Each row is a point on a tangle of strands that fork and nearly touch. The rows are in no order.
In the rows, zero is written as 128.
Two points are linked if the straight distance between their rows is under 125.
Z_952: 136 169 136 142 80 102 146 86 137 127 161 119 123 111 118 142 133 136
 122 164 141 127 134 130 90 123 124 129 129 146 112 136 120 138 128 147
 116 104 123 125 87 110 141 135 136 136 116 145 123 113 152 105 141
Z_322: 122 143 106 110 121 125 125 145 119 103 136 118 146 126 127 122 131 130
 108 141 135 101 138 116 114 110 142 74 147 110 147 131 140 133 126 148
 125 130 153 136 117 117 156 127 122 157 107 78 130 111 115 127 147
Z_730: 108 150 164 117 171 82 151 131 128 152 114 160 135 158 132 135 112 83
 134 124 181 156 127 112 129 141 111 110 129 110 127 132 131 129 135 119
 90 137 150 122 149 159 79 119 149 133 158 98 133 120 153 152 123
Z_635: 141 117 135 115 95 95 129 121 121 76 112 117 150 112 128 168 113 135 122
 141 157 106 104 118 119 95 107 150 113 135 123 99 127 120 140 125 114
 128 136 111 115 117 139 132 154 108 113 129 106 114 112 110 126
Z_65: 126 138 132 143 119 104 164 154 140 119 121 105 147 112 93 118 105 112
 85 154 113 124 127 157 136 141 118 106 121 137 116 172 129 127 122 157
 163 148 143 131 139 113 109 118 137 119 123 118 125 118 96 155 116
Z_344: 127 111 109 96 96 123 88 154 164 136 137 146 146 103 137 120 107 139 137
 138 131 122 118 106 115 124 143 109 142 95 173 100 132 131 113 128 122
 87 136 88 129 128 129 110 159 160 122 104 130 149 171 115 153
Z_733: 139 127 125 126 152 129 118 125 107 126 145 98 130 137 142 131 104 94
 134 111 154 91 131 84 141 126 127 87 140 119 138 126 151 112 162 119 82
 125 146 142 140 143 126 126 118 139 120 101 114 137 111 153 130
Z_560: 101 136 155 123 141 136 140 107 123 119 101 110 145 117 112 142 135 106
 144 138 136 108 139 132 136 112 121 139 125 118 115 127 120 114 119 108
 148 173 137 152 105 103 137 132 133 111 138 134 118 129 96 98 83
Z_450: 130 118 124 172 148 153 115 103 112 132 138 116 92 140 155 153 147 128
 158 95 120 118 127 145 138 146 105 178 108 136 110 118 127 110 152 118
 133 134 102 147 122 103 150 149 123 113 135 170 112 120 109 112 122
Z_407: 138 127 124 146 145 91 112 139 120 160 139 148 115 141 143 109 116 92
 161 108 168 133 131 91 134 155 117 102 140 105 139 115 127 124 145 130
 121 107 124 115 131 146 115 116 129 136 136 98 143 144 141 149 153
Z_586: 124 140 87 99 107 126 127 140 121 131 153 143 148 122 123 143 129 118
 107 144 98 117 143 125 102 124 147 105 156 112 139 129 132 153 134 168
 154 145 157 124 118 107 135 138 129 147 118 96 120 121 120 151 154
Z_630: 131 92 82 121 80 132 114 139 154 146 159 130 153 119 128 126 115 134 145
 127 110 126 105 131 122 146 133 139 120 103 160 134 115 134 112 117 136
 81 114 91 117 140 135 127 139 157 134 136 117 143 180 102 162
Z_922: 134 121 163 152 159 115 154 117 99 117 144 128 98 151 150 117 122 99 149
 88 138 127 135 109 167 125 121 151 128 139 133 130 130 112 119 127 107
 134 113 143 124 134 146 130 87 116 136 173 147 138 133 117 133
Z_114: 140 115 143 102 107 129 104 122 162 119 146 127 139 126 143 121 112 129
 136 141 145 117 124 97 128 118 134 102 136 116 148 125 142 142 117 116
 93 103 143 107 126 158 143 103 132 156 110 133 116 147 167 110 145
Z_760: 135 119 130 101 119 147 109 140 145 151 138 145 139 98 132 125 147 139
 128 127 134 122 142 121 131 133 143 112 124 123 137 78 124 144 144 136
 129 112 139 122 119 144 112 132 150 137 142 116 103 136 135 166 132
Z_660: 122 167 110 136 105 144 132 105 147 162 143 149 122 116 101 126 125 127
 145 162 131 155 126 139 58 137 115 122 144 137 124 131 114 131 133 137
 144 116 95 134 127 79 113 119 145 135 129 117 117 128 137 117 120
Z_710: 132 154 156 135 111 139 167 80 148 111 114 98 99 128 118 125 127 165 114
 145 126 136 122 159 128 114 127 162 119 155 117 144 125 126 130 139 140
 135 105 148 110 97 131 114 140 115 120 168 147 115 125 108 111
Z_649: 134 111 148 81 150 136 163 117 124 112 101 115 159 123 125 136 107 131
 129 136 165 107 119 95 118 101 101 114 135 143 126 106 138 129 148 112
 91 153 154 141 145 137 99 109 145 100 135 127 132 129 116 153 111
Z_966: 106 155 113 143 152 143 102 125 128 122 109 145 134 142 117 94 158 128
 163 149 119 166 145 93 85 126 135 113 163 125 125 131 112 109 105 103
 143 133 123 128 147 115 159 121 111 130 117 92 157 133 111 106 115
Z_128: 150 128 133 134 120 104 172 140 143 98 103 105 157 121 102 112 111 126
 123 166 105 127 144 131 137 149 119 111 141 160 136 178 123 113 130 142
 147 131 121 141 135 88 111 108 110 109 115 133 141 143 121 162 125
Z_187: 135 118 129 115 136 127 138 145 103 136 140 129 110 90 137 128 149 126
 101 95 186 81 126 134 181 125 133 115 102 123 111 64 137 122 138 137 95
 117 146 119 128 143 121 152 118 107 144 121 112 115 117 151 141
Z_870: 141 94 112 100 102 133 143 119 121 94 100 126 149 118 140 165 121 151
 103 122 116 113 88 135 131 102 104 168 111 147 133 104 131 115 140 127
 141 160 134 140 133 112 137 128 161 108 124 152 90 110 110 116 129
Z_849: 118 128 150 135 152 159 113 99 133 123 105 94 121 135 123 135 136 143
 152 133 118 104 146 138 140 116 124 159 136 134 110 151 123 101 135 89
 127 146 103 164 92 92 144 124 113 115 125 148 147 142 104 96 95
Z_47: 132 135 131 156 137 160 113 130 113 144 135 135 83 128 132 127 155 132
 124 92 119 142 133 168 151 137 127 163 101 140 127 121 111 129 122 125
 147 138 105 126 133 133 142 151 110 113 128 167 110 125 109 141 106
Z_895: 127 172 123 149 123 139 117 107 122 148 134 130 111 123 116 119 137 110
 160 148 144 155 144 119 87 151 117 117 134 140 117 110 103 116 149 138
 138 133 97 132 126 88 113 123 129 115 124 108 135 137 103 141 115
Z_612: 134 108 131 145 112 149 105 122 139 120 114 96 120 125 146 145 112 160
 125 112 108 95 139 178 167 112 128 164 92 160 114 162 146 137 145 136
 120 111 118 117 100 131 120 153 132 122 119 152 127 112 131 121 137
Z_148: 117 176 147 149 106 149 123 111 136 142 145 101 93 130 114 117 119 141
 102 151 113 134 157 153 114 115 134 141 125 167 124 150 129 131 125 149
 125 140 116 133 104 117 121 121 135 126 95 141 155 108 107 122 112
Z_866: 146 133 126 130 151 136 143 125 144 91 100 143 127 129 116 127 127 163
 117 134 114 145 117 153 114 128 137 134 120 135 140 160 139 131 117 125
 175 116 104 136 135 116 134 128 118 125 115 144 103 135 120 139 113
Z_309: 123 133 117 94 133 150 147 133 118 120 149 122 119 115 129 115 141 150
 81 130 136 104 132 108 127 91 156 90 148 113 128 97 160 150 122 148 100
 141 153 140 136 138 149 113 125 141 116 112 117 112 127 133 141
Z_157: 136 124 154 125 128 102 141 158 136 138 136 147 112 91 138 112 139 120
 110 98 173 106 141 153 200 147 135 110 107 111 121 84 118 109 129 142
 109 106 155 115 90 149 122 145 106 131 145 114 146 142 129 156 147
Z_264: 138 117 149 122 134 136 100 113 135 88 92 109 131 133 139 151 126 143
 158 153 132 115 113 130 103 118 117 137 127 133 126 136 136 114 146 101
 116 116 96 144 113 96 139 119 125 120 112 140 119 136 129 95 115
Z_835: 125 142 106 145 129 154 129 88 116 133 126 122 116 140 139 176 141 144
 150 116 103 117 126 137 99 137 115 169 123 131 125 117 126 126 147 116
 145 156 113 160 112 84 145 143 154 126 129 149 108 99 120 104 115
Z_811: 123 142 126 111 142 133 126 137 127 135 109 158 150 124 113 145 123 113
 138 124 99 134 112 130 94 120 117 131 125 108 131 121 143 153 123 131
 163 147 126 125 140 123 132 149 149 132 147 112 107 134 122 113 112
Z_492: 139 121 98 99 109 147 133 95 112 144 132 140 150 134 127 138 141 138 123
 124 97 116 124 98 108 132 120 139 143 138 135 96 112 133 132 130 130
 182 148 157 125 110 141 126 119 110 129 143 128 115 121 142 140
Z_271: 126 108 121 138 103 121 121 121 147 121 134 121 109 130 162 167 104 158
 97 102 120 114 100 175 166 119 117 174 87 146 126 167 147 148 154 131
 148 109 134 116 148 139 111 136 159 140 111 158 105 92 136 138 128
Z_808: 143 119 139 111 134 142 164 93 110 111 101 116 128 120 131 135 132 139
 135 117 153 103 121 110 138 109 110 146 121 163 110 92 129 111 151 119
 111 155 125 142 124 114 115 132 121 92 138 158 126 129 101 139 126
Z_739: 130 102 106 123 150 135 158 150 135 138 108 126 130 176 116 98 124 132
 110 109 114 139 152 122 152 122 132 115 141 136 130 192 149 133 128 110
 123 136 140 130 142 180 137 120 112 148 118 98 139 113 154 133 121
Z_362: 138 120 93 148 119 129 151 124 139 149 112 137 125 147 108 105 132 141
 129 140 57 169 149 162 129 153 142 150 136 140 123 170 129 144 119 146
 166 169 126 118 154 119 135 131 123 122 122 133 158 130 126 156 133
Z_223: 139 111 117 130 150 141 118 157 114 94 80 127 122 119 117 115 156 161
 117 136 106 142 120 146 129 123 123 122 116 119 131 133 136 134 122 132
 138 107 110 128 161 139 149 124 118 128 131 114 121 123 118 123 127
Z_669: 119 122 108 119 127 144 79 164 115 121 132 149 121 122 150 119 151 135
 144 132 97 137 155 136 141 126 196 103 154 132 128 102 126 129 104 158
 152 132 150 107 132 104 134 138 125 137 118 98 147 152 105 143 142
Z_16: 125 128 134 133 94 132 122 144 128 153 151 135 128 109 135 99 125 121
 138 149 113 127 162 119 143 125 152 118 149 164 113 118 121 131 108 167
 140 150 178 108 104 119 110 124 141 137 122 117 165 131 128 142 158
Z_406: 130 104 108 114 118 143 134 111 145 132 139 130 134 151 134 116 115 136
 132 126 94 143 99 96 107 129 113 138 146 108 149 146 124 146 131 113
 149 130 116 134 142 129 152 91 118 146 131 148 134 139 150 87 133
Z_326: 134 128 118 148 107 129 97 136 141 134 183 70 99 116 153 117 127 123 118
 114 142 101 133 109 168 130 150 116 123 111 120 116 146 120 154 123 79
 87 110 133 126 136 144 124 114 154 129 118 122 148 147 95 136
Z_784: 129 114 106 121 104 129 132 132 149 109 117 123 138 116 140 171 113 168
 77 119 97 118 89 148 141 103 125 180 106 141 140 143 135 129 152 127
 175 121 120 138 143 126 110 133 161 127 120 149 90 99 112 136 120
Z_395: 119 125 176 113 137 127 127 109 153 134 110 119 143 139 132 109 112 109
 162 149 154 120 124 92 131 119 119 110 137 136 117 124 144 127 131 96
 88 122 137 122 142 151 118 98 128 143 138 130 140 140 156 107 116
Z_930: 119 148 133 128 140 132 133 137 115 119 115 135 155 115 110 150 131 107
 122 130 120 115 143 142 108 124 120 132 125 125 114 154 127 131 111 123
 161 171 145 146 107 119 127 150 132 112 132 131 92 115 89 136 99
Z_208: 114 131 128 127 111 110 110 142 140 135 143 117 149 117 110 137 135 103
 125 126 120 110 129 100 133 132 103 141 128 94 128 110 124 132 117 105
 111 133 137 116 135 158 139 123 145 142 176 122 107 108 135 81 103
Z_33: 135 121 149 151 140 133 115 103 151 134 146 110 104 149 158 136 107 125
 129 102 154 128 100 154 159 135 114 158 113 147 120 175 115 123 161 82
 133 92 102 149 124 129 94 132 104 122 122 166 108 135 127 133 99
Z_216: 111 122 119 145 120 135 116 141 160 136 134 98 128 141 109 102 119 123
 102 133 129 136 113 149 130 139 113 139 119 118 127 194 118 136 125 99
 142 112 112 131 135 155 122 118 120 143 135 126 115 107 132 94 91
Z_54: 138 129 100 128 120 131 117 98 92 132 120 140 132 137 117 151 151 133
 153 151 102 106 138 91 116 144 134 147 154 129 117 83 117 110 139 122
 110 172 132 157 111 90 163 115 107 113 117 135 160 128 110 100 141
Z_742: 117 142 140 99 133 130 127 108 172 147 134 162 142 113 130 136 106 133
 130 162 154 144 94 133 73 121 137 109 132 114 124 110 132 140 131 135
 117 101 115 113 149 126 97 119 167 139 144 149 92 139 164 122 122
Z_752: 140 130 145 131 133 105 143 143 120 127 153 155 113 126 135 132 122 111
 109 100 155 139 121 146 174 148 145 107 101 107 143 116 99 132 130 148
 152 101 131 118 110 137 120 134 100 130 128 146 120 147 127 153 138
Z_809: 136 117 126 142 129 124 169 128 114 145 110 140 108 133 117 104 123 135
 119 123 99 156 140 161 138 130 130 137 122 160 131 133 132 143 131 164
 157 169 118 133 151 124 109 117 134 110 137 135 161 123 129 169 121
Z_475: 100 131 145 139 157 149 98 141 110 125 109 143 128 140 128 108 152 122
 163 133 104 160 145 91 125 120 158 124 160 138 121 111 109 103 101 101
 146 161 133 145 143 113 144 112 119 107 114 118 155 160 100 116 101
Z_670: 128 140 140 138 92 120 142 102 143 158 157 147 120 125 141 99 126 126
 150 150 137 148 141 105 115 133 143 118 140 151 114 109 116 134 120 171
 131 119 152 107 106 121 118 112 158 142 119 138 154 135 159 139 170
Z_741: 118 123 106 135 133 121 157 154 160 156 133 137 136 160 101 101 109 114
 98 128 102 158 126 143 137 147 123 118 139 120 128 207 126 146 119 108
 160 123 132 125 147 157 115 117 121 149 121 112 128 135 145 141 104
Z_794: 143 101 144 125 140 112 170 138 108 144 96 160 119 148 131 131 130 126
 125 101 132 148 111 140 150 143 104 130 109 139 137 113 128 139 141 131
 131 150 132 124 138 145 100 119 141 108 153 130 135 131 145 161 124
Z_622: 110 113 118 131 106 127 91 156 148 118 125 91 152 125 106 119 128 131
 115 145 109 120 114 133 130 126 104 140 123 117 123 147 111 119 119 95
 115 112 105 129 138 140 131 118 134 138 169 114 113 106 132 69 86
Z_606: 114 116 101 95 113 133 102 177 135 144 128 137 136 120 145 142 132 132
 107 109 133 109 123 143 146 133 136 104 122 85 154 104 132 145 164 111
 121 105 133 115 132 137 115 137 150 162 142 83 100 135 135 146 114
Z_69: 116 131 171 89 143 94 164 105 144 110 91 121 164 113 127 134 91 106 149
 142 196 121 128 104 109 111 84 108 129 135 121 130 141 110 139 122 81
 117 156 107 149 140 81 119 147 115 133 124 140 135 136 174 142
Z_982: 123 96 129 161 117 127 121 150 127 133 134 99 116 150 118 113 126 127
 124 110 128 137 110 161 164 153 116 146 102 117 122 169 108 121 131 110
 131 105 107 125 111 159 128 133 102 126 134 137 139 117 119 89 112
Z_801: 126 137 161 131 138 105 179 135 125 88 91 97 160 110 116 107 116 131 142
 164 140 129 150 115 131 111 110 100 136 174 139 161 113 89 126 141 116
 113 111 143 143 97 101 120 96 115 121 112 170 135 126 165 129
Z_197: 141 146 126 140 138 126 109 132 127 119 169 85 113 123 136 130 117 111
 111 127 148 103 113 91 143 136 141 92 128 95 130 104 157 114 152 128 81
 119 129 148 155 146 149 117 130 148 131 101 111 126 122 105 129
Z_820: 132 144 130 113 139 140 143 122 160 128 121 157 120 130 125 146 116 147
 96 133 120 144 92 161 99 121 141 124 122 120 135 153 146 150 127 129
 155 97 113 124 156 138 112 131 154 148 129 148 83 139 161 136 111
Z_928: 105 138 160 119 151 105 110 127 162 157 124 142 147 144 138 105 103 89
 145 152 170 138 115 104 119 150 107 104 150 112 117 136 142 122 131 98
 88 128 159 115 155 162 106 95 147 153 155 100 145 126 150 124 132
Z_113: 138 113 167 151 132 118 137 90 114 129 154 104 102 148 172 150 101 113
 151 98 129 123 98 126 156 129 115 149 106 137 131 129 142 131 143 118
 111 127 121 143 116 122 138 124 115 122 122 185 145 148 149 111 144
Z_109: 128 127 102 119 128 129 113 173 133 123 123 140 131 122 124 101 141 130
 119 135 95 135 147 159 155 146 175 106 124 108 144 137 126 135 111 148
 168 129 132 111 137 125 135 142 109 149 123 105 130 154 114 153 127
Z_275: 133 138 126 122 135 134 163 109 115 151 127 165 121 135 122 99 147 134
 130 137 115 170 143 127 106 126 146 130 143 147 115 86 120 141 111 160
 147 176 137 129 143 126 117 128 140 111 135 133 148 133 131 170 131
Z_678: 140 146 126 143 88 116 142 118 141 108 169 106 122 110 110 136 141 143
 123 143 107 139 140 132 113 113 136 140 130 129 136 132 115 133 110 137
 120 106 104 113 110 128 156 131 133 153 140 151 113 105 156 88 129
Z_147: 131 104 83 131 126 127 116 171 125 135 123 137 126 157 118 95 127 134
 125 131 63 161 140 162 145 144 176 139 148 122 129 158 126 141 113 156
 175 142 133 104 157 127 129 137 108 136 122 102 170 154 125 142 145
Z_876: 131 147 157 152 147 130 110 132 129 158 131 124 119 107 129 103 132 105
 159 127 160 138 153 106 124 142 118 106 129 142 117 95 115 113 136 134
 117 121 126 127 129 128 104 128 127 119 133 105 144 145 101 155 125
Z_616: 153 81 131 130 133 136 92 121 137 95 97 115 145 133 137 132 121 134 177
 137 140 118 129 135 118 121 116 111 118 142 134 158 129 111 126 104 99
 82 108 118 104 120 139 134 104 124 109 135 120 159 150 115 151
Z_120: 142 127 147 124 142 130 140 102 115 136 121 136 116 99 126 126 142 118
 144 100 173 98 120 100 140 127 107 145 115 129 99 73 141 123 130 128 88
 140 140 121 142 150 123 134 131 99 154 145 117 123 122 129 134
Z_949: 107 147 141 106 152 93 144 114 135 149 115 157 164 97 105 107 139 123
 139 139 165 136 137 91 70 125 130 117 136 85 101 97 138 133 113 133 124
 141 153 121 140 147 107 126 160 106 146 112 150 118 105 155 125
Z_605: 109 184 140 122 156 112 158 105 133 95 91 150 132 122 90 140 145 135 159
 169 159 159 138 139 79 130 139 116 136 121 131 129 101 106 92 125 158
 116 105 132 123 77 150 114 110 115 106 118 143 132 111 129 115
Z_145: 151 115 132 126 95 111 85 106 127 93 120 106 158 115 155 158 118 136 164
 141 135 113 136 144 125 130 128 125 115 140 128 159 132 129 125 124 98
 83 110 115 62 111 149 160 119 109 95 136 128 156 143 107 162
Z_901: 111 104 128 135 157 160 107 154 101 143 125 156 119 143 137 92 158 124
 131 107 113 152 150 98 160 120 169 119 165 157 124 118 136 121 81 113
 134 158 161 132 152 146 130 118 115 115 120 110 146 155 140 142 110
Z_10: 118 131 111 122 134 146 81 158 128 138 136 104 115 133 134 143 128 144
 88 108 118 98 122 143 146 116 146 123 122 106 136 129 146 149 156 114
 122 105 109 140 149 136 113 130 132 146 136 98 84 117 114 125 89
Z_873: 142 115 106 167 146 145 109 116 83 124 131 118 108 140 137 154 148 136
 147 139 93 106 129 104 129 138 134 143 146 131 110 105 134 89 149 125
 98 161 101 178 119 101 146 120 104 113 106 164 158 150 107 115 156
Z_265: 127 126 112 139 123 142 134 161 93 159 134 163 97 115 124 134 168 124
 109 92 109 150 118 162 154 149 126 157 102 114 126 89 118 145 107 131
 149 146 119 121 138 150 128 160 121 123 161 127 111 124 133 138 125
Z_348: 129 100 110 125 144 142 144 169 118 155 124 158 121 157 125 91 158 137
 120 111 121 160 156 125 164 129 146 117 149 138 118 138 146 136 117 113
 125 141 162 119 132 160 130 131 122 139 131 78 147 137 166 157 126
Z_73: 125 129 118 143 164 159 100 151 88 113 111 123 97 128 128 111 167 142
 126 122 103 136 142 128 124 121 138 130 133 127 122 118 139 133 104 131
 112 137 116 134 150 129 162 132 104 123 120 106 132 110 106 114 128
Z_350: 143 127 95 140 109 135 123 120 107 96 121 137 129 135 131 168 146 149
 133 129 85 115 134 162 106 134 121 165 114 143 127 143 118 125 128 139
 154 147 129 136 90 90 144 158 124 121 112 147 113 95 121 129 147
Z_246: 125 120 107 143 109 137 120 115 129 125 152 118 140 125 151 153 138 141
 140 108 88 125 130 162 138 144 134 159 101 127 133 168 106 128 125 131
 171 119 126 133 100 113 131 169 118 129 115 167 103 112 121 147 132
Z_797: 108 187 115 137 141 123 119 139 126 101 114 140 128 138 99 102 145 118
 131 170 132 167 136 136 75 138 131 108 147 126 142 135 99 107 87 132
 156 128 109 120 148 100 152 127 102 125 115 93 157 129 101 119 133
Z_886: 139 112 122 119 121 138 124 117 145 133 142 137 139 140 138 138 117 124
 145 115 127 127 136 135 135 141 120 120 114 141 141 169 119 140 144 118
 138 107 129 128 106 139 123 141 119 141 115 146 85 133 144 148 131
Z_564: 145 95 121 152 141 117 137 144 122 120 116 105 109 156 122 100 119 136
 112 105 141 126 117 143 182 130 108 136 122 145 125 183 108 108 154 112
 116 87 106 130 124 151 119 125 80 127 130 130 150 136 126 131 126
Z_540: 137 106 134 104 102 108 115 125 126 119 143 137 126 126 142 170 86 120
 109 112 142 129 56 116 136 142 104 137 109 92 175 95 118 142 140 119
 132 100 123 101 140 144 125 109 142 139 126 149 109 150 141 118 141
Z_263: 130 138 142 140 120 137 160 81 130 149 145 143 105 144 135 105 141 132
 145 137 123 166 145 107 119 124 136 125 147 156 118 114 121 129 121 150
 138 142 132 131 117 126 141 105 127 133 131 166 143 131 148 136 141
Z_666: 123 114 137 129 116 133 120 161 154 150 120 154 144 91 128 100 149 122
 153 140 130 124 164 113 140 132 147 117 134 128 109 116 130 126 104 136
 139 131 171 99 122 157 123 132 151 144 133 103 137 135 136 144 146
Z_167: 140 110 149 156 153 127 138 132 111 125 149 103 86 160 149 108 126 132
 109 89 122 128 138 137 187 117 129 149 131 151 138 169 113 119 141 131
 124 111 102 153 120 135 129 136 68 116 119 164 163 135 119 151 138
Z_538: 115 132 164 115 153 69 150 131 129 122 97 141 150 138 133 130 92 81 137
 120 192 121 137 118 150 143 92 106 122 128 138 152 127 98 130 119 87 98
 157 113 139 150 88 134 144 129 148 97 150 125 143 170 151
Z_805: 124 139 161 138 155 130 163 132 115 95 81 102 137 115 116 106 123 137
 124 147 135 122 136 137 124 108 111 111 124 162 125 128 128 105 127 138
 122 155 123 148 148 115 119 121 118 110 132 114 174 108 96 136 118
Z_132: 112 155 127 130 116 127 141 101 156 183 152 156 125 126 126 136 124 114
 134 146 127 155 111 119 60 126 124 124 146 114 114 114 124 146 144 146
 143 124 120 117 137 118 107 129 175 142 141 135 105 128 153 127 136
Z_962: 110 118 125 142 160 156 105 128 109 132 90 120 99 150 120 115 142 148
 131 117 95 127 142 143 134 114 133 162 139 131 123 151 137 132 114 113
 143 169 101 157 131 115 145 112 114 109 125 140 155 128 103 110 107
Z_885: 136 131 148 108 132 106 142 128 127 139 153 147 119 141 137 146 85 112
 116 121 170 143 78 122 120 146 118 116 111 83 138 86 129 155 149 139
 123 107 135 106 147 152 94 107 157 127 142 139 123 139 139 130 134
Z_484: 133 121 135 110 167 148 151 134 109 126 125 125 107 140 139 116 136 119
 102 108 153 108 128 117 150 109 128 102 131 129 134 118 162 142 135 126
 98 131 147 140 146 157 131 119 115 134 133 116 114 120 137 142 132
Z_778: 112 161 142 129 159 93 171 116 137 109 105 149 141 118 93 124 125 108
 134 157 166 167 126 130 79 126 125 94 137 117 124 156 119 114 93 147
 152 117 113 124 156 117 125 119 131 118 132 120 119 137 125 157 122
Z_740: 147 123 136 134 154 82 134 146 119 111 122 142 123 141 130 115 124 111
 121 116 173 137 99 118 156 150 120 89 117 105 152 134 102 118 131 125
 130 91 114 124 138 150 120 115 100 132 135 113 134 145 135 136 142
Z_272: 127 109 113 127 124 140 103 138 134 130 146 110 136 141 140 134 134 113
 130 97 139 95 153 137 155 128 128 123 115 118 128 154 133 135 134 112
 110 108 144 118 94 151 138 160 118 147 126 124 91 111 135 114 124
Z_266: 146 116 140 114 78 92 118 99 134 95 133 114 152 106 140 162 98 123 120
 136 136 122 94 118 119 122 111 137 116 115 156 120 119 136 135 133 127
 111 129 110 106 124 142 120 141 122 107 150 109 144 141 120 147
Z_358: 133 131 145 91 156 114 147 107 126 140 124 134 148 109 123 121 114 141
 145 125 171 123 142 73 85 111 124 110 131 110 116 82 147 127 127 137 85
 147 161 115 146 144 100 112 153 103 128 140 168 123 115 156 141
Z_209: 117 123 92 143 138 141 72 161 87 142 134 148 115 109 147 135 164 123 153
 117 109 116 150 106 123 132 168 110 151 116 119 76 145 123 106 139 127
 152 149 112 145 115 142 149 137 133 119 89 136 133 118 123 150
Z_25: 104 169 148 144 115 118 131 141 136 114 153 101 125 133 106 123 99 118
 84 152 113 134 139 151 109 121 135 117 134 129 126 177 127 133 104 155
 151 152 131 145 105 114 135 115 122 135 109 128 134 108 101 119 110
Z_685: 145 107 117 113 120 127 143 159 99 149 114 166 112 127 133 155 142 120
 110 90 123 131 94 144 158 148 112 138 108 98 139 84 128 152 132 124 127
 139 141 114 138 160 121 133 141 117 149 127 117 129 145 131 148
Z_735: 112 125 99 142 120 122 101 145 118 138 157 106 156 128 112 118 150 105
 134 116 121 107 164 119 139 124 131 131 129 107 119 142 117 115 108 110
 112 132 152 114 112 161 154 161 117 145 154 105 106 94 128 107 124
Z_680: 107 139 116 100 127 132 126 125 118 139 115 167 167 98 107 155 143 130
 131 131 106 110 137 110 86 110 128 137 142 113 132 73 144 141 107 125
 131 170 133 128 142 122 138 143 158 113 144 115 130 111 123 95 114
Z_235: 124 84 92 112 99 138 137 145 139 152 140 137 148 149 124 140 105 137 117
 111 82 141 88 132 123 145 99 150 119 101 158 152 124 152 130 113 156
 118 123 105 141 154 139 125 134 156 130 150 147 141 166 89 143
Z_126: 126 158 102 98 107 134 130 104 125 138 154 155 163 132 111 153 129 122
 121 145 108 125 135 104 80 128 136 131 153 134 127 102 113 142 130 146
 153 154 149 150 109 100 121 136 130 118 117 122 115 117 104 148 128
Z_332: 126 144 134 156 107 133 112 128 140 119 173 79 98 123 132 107 157 133
 124 134 133 127 162 131 143 110 143 133 129 131 114 130 146 125 113 135
 79 86 118 108 112 143 166 136 118 154 130 131 117 112 158 85 131
Z_970: 121 143 99 121 133 142 100 145 87 133 132 163 124 108 122 156 145 138
 126 127 95 116 138 121 92 115 163 126 150 133 137 73 148 148 104 145
 129 169 134 130 136 111 138 159 133 121 120 103 129 107 119 110 146
Z_339: 138 166 162 139 102 113 172 86 127 96 143 101 116 117 124 139 118 140
 115 150 163 134 115 144 111 118 120 146 108 162 100 119 113 119 136 151
 133 119 109 143 90 92 121 135 126 106 115 159 137 128 113 110 119
Z_986: 133 98 128 138 88 145 89 118 131 123 143 79 142 137 154 145 123 158 137
 134 94 107 141 155 138 120 149 150 101 154 127 145 140 127 124 127 94
 103 107 126 75 121 141 152 136 117 104 148 143 121 143 92 150
Z_904: 131 139 136 137 153 142 102 135 133 119 142 115 101 143 143 149 124 136
 103 110 139 118 101 141 147 137 125 156 115 123 120 139 135 128 154 97
 128 115 108 153 148 146 114 121 116 124 131 135 80 118 101 123 87

Follow the links from the first point to the second, and from the first to the third. Name the last point that the two ways share.
Z_784, Z_10, Z_187 => Z_849
Z_120, Z_986, Z_209 => Z_849
Z_605, Z_685, Z_167 => Z_216
Z_113, Z_265, Z_348 => Z_216

A fork is a point with three links. Follow the links from the first point to the second and name the forks in between, in order.
Z_849, Z_735 => Z_809
Z_680, Z_649 => Z_849
Z_187, Z_344 => Z_649
Z_616, Z_928 => Z_849, Z_649
Z_272, Z_866 => Z_809, Z_849
Z_69, Z_616 => Z_649, Z_849
Z_797, Z_922 => Z_216
Z_132, Z_47 => Z_849, Z_809

Name the points in between on the shortest way along the links from the first point to the second, in order.
Z_835, Z_223 => Z_450, Z_47, Z_265, Z_685, Z_794, Z_809, Z_362, Z_147, Z_109, Z_669, Z_209, Z_970, Z_680, Z_811, Z_930, Z_560, Z_849, Z_962, Z_73
Z_733, Z_128 => Z_197, Z_326, Z_332, Z_678, Z_952, Z_339, Z_710, Z_148, Z_25, Z_65
Z_187, Z_540 => Z_157, Z_752, Z_740, Z_407, Z_876, Z_895, Z_660, Z_132, Z_742, Z_820, Z_866, Z_223, Z_73, Z_962, Z_849, Z_264, Z_616, Z_145, Z_986, Z_612, Z_271, Z_784, Z_870, Z_635, Z_266
Z_339, Z_873 => Z_952, Z_678, Z_332, Z_326, Z_197, Z_733, Z_484, Z_309, Z_322, Z_586, Z_126, Z_492, Z_54
